Each row is a point on a landscape with many peaks, with its height.
A climber steps from a point to whichever of its 3 nearest points has the largest rise for the distance, and stops where none of them is higher. Distance is the straight distance between rows; heights are no part of it.
(496): [ 12 -25  22 -22  30  17  -1  -8 -37  17  14  29]  (h 786)
(206): [-20  48 -15  17 -30 -10  30 -12  44 -33 -20 -44]  (h 478)
(218): [ 16 -49 -29 -10 -28   2   2  15  -8  36 -16   5]  (h 522)
(227): [ 17 -12 -27   0 -87 -28 -14  29  69   2  19 -29]  (h 571)
(14): [-28  69 -24  19 -19 -19  28 -16  48 -47 -25 -35]  (h 462)
(360): [ 31  21  33 -18  55  33 -17  -4 -41   6  40  24]  (h 503)
(124): [-13 -64  24   2  29 -12 -28  17 -54  24 -17  37]  (h 163)
(434): [-28  59  15   0  18  19  29 -43  30 -37  -3 -11]  (h 447)
(84): [-22  49   3   1  -2  16  30 -42  29 -31   1 -16]  (h 400)
(186): [-12  56  23  -4  30  33  18 -43  21 -34  15  -1]  (h 488)
(536): [  2 -44  18 -15  31   3 -19   3 -51  16   5  41]  (h 470)
(304): [ -6 -64  11 -11  19  -6 -20   8 -53  21 -11  32]  (h 290)
(514): [ 21 -30 -39  -2 -56  -6   0  21  21  26   6 -18]  (h 629)
(16): [  4 -10 -10 -13 -14  25  24 -18   1  11   0  -1]  (h 234)
(587): [  7 -25  12 -18   7  21   8 -24 -21   6  10  17]  (h 402)
(547): [ 22 -39 -38  -5 -74 -10 -22  35  40  31  13 -13]  (h 542)
(175): [ 40  50  35  -1  70  45 -12   0 -37  11  41  12]  (h 428)
(508): [-16  37 -12   5 -22   8  35 -25  36 -23  -7 -25]  (h 471)
(438): [-39  65  -2  15   9   1  30 -43  38 -49 -18 -21]  (h 362)
(160): [-12  36 -18  11 -40  -3  35  -8  38 -22  -7 -32]  (h 440)
(21): [ 24 -53 -45  -1 -57 -12 -17  35  13  39  -2  -8]  (h 578)
(597): [-13  56 -27  18 -49 -46  15   9  64 -32  -8 -50]  (h 664)
(311): [  1  28  22  -9  16  38  15 -37   4 -12  21   8]  (h 576)
(51): [-16  66 -25  17 -22 -57   7   7  67 -51 -24 -52]  (h 800)
(31): [ 13   1 -30   4 -62 -12   7  19  52   1  13 -37]  (h 628)
(367): [ 20   0  28 -20  35  25  -1 -13 -29   4  26  31]  (h 585)
(138): [-32  77 -33  20  -9 -46  15  -4  55 -54 -35 -39]  (h 575)
(66): [  9 -42  -5 -15   0   9   4  -9 -33  22  -7  21]  (h 293)
(351): [  4  63  36  -4  50  42   5 -38   9 -16  32   2]  (h 433)
(467): [ 20 -16  30 -13  49  14 -24  10 -50  15  19  40]  (h 285)
(529): [ -7  22 -13  -1 -26  14  32 -22  25 -13   0 -21]  (h 719)
(506): [ -3 -75  -9   0   2 -16 -17  19 -41  34 -29  20]  (h 479)
(252): [-30 -63  61  35  52 -24 -49  47 -52  29 -18  44]  (h 33)
(335): [ 32  25  33  -8  73  30 -21  17 -48  16  40  26]  (h 465)
(515): [  1  29 -23  17 -68 -33   3  16  67 -24   2 -48]  (h 606)
(131): [-16 -66  38  14  43 -17 -35  33 -57  26 -16  37]  (h 161)
(91): [ -4   9   0  -6  -5  24  30 -32   3  -5   4  -1]  (h 645)
(487): [-22 -76  35  22  36 -24 -35  27 -58  26 -29  38]  (h 60)
(462): [ -6 -51  36   1  47  -6 -39  26 -57  22  -4  46]  (h 266)
(12): [ 20  -8  45   4  67   7 -37  33 -64  20  21  41]  (h 254)
(94): [-24  57 -26  19 -28 -29  23  -4  52 -40 -24 -46]  (h 562)
(492): [  9 -34  31  -6  53  -3 -33  21 -60  16   5  48]  (h 332)
(577): [  5 -68 -29 -10 -14 -12 -13  21 -31  36 -25  11]  (h 529)
(403): [ 12 -67 -38   1 -30 -14 -20  31 -15  37 -17   0]  (h 544)
(81): [  7 -60 -19 -15  -8  -5  -6   1 -36  29 -14  16]  (h 466)
(96): [ 21  39  34 -12  49  38  -3 -23 -13  -3  42  13]  (h 434)
(207): [  9   2  17 -14  16  28  13 -28 -10  -3  21  16]  (h 809)
(299): [-22  41  -6   2 -13  14  32 -33  27 -24  -7 -27]  (h 429)
(245): [-27  80 -39  20 -13 -60   2   6  66 -64 -36 -47]  (h 649)
(119): [ 23 -20 -36  -2 -69 -10  -6  25  44  20  12 -23]  (h 689)
(274): [ 13 -23 -25  -8 -38  12  18  -1  -6  15  -3 -13]  (h 63)

Two climbers start at each pair of points below. Name the first point that both come to, or write never.
(438) and (351): (311)
(81) and (218): (403)
(175) and (492): (496)
(96) and (462): (496)

For each start below, name the point where the climber stops.
(515): (51)
(252): (496)
(335): (496)
(304): (496)
(487): (496)

Call two points neighbours if one is among the 3 nearest of the other. Go from one point of each pair to the other, from neighbour to neighbour, staying as high as possible. Name the lowest point that can't be avoided.
(496) and (119): (160)
(51) and (119): (515)
(496) and (207): (367)
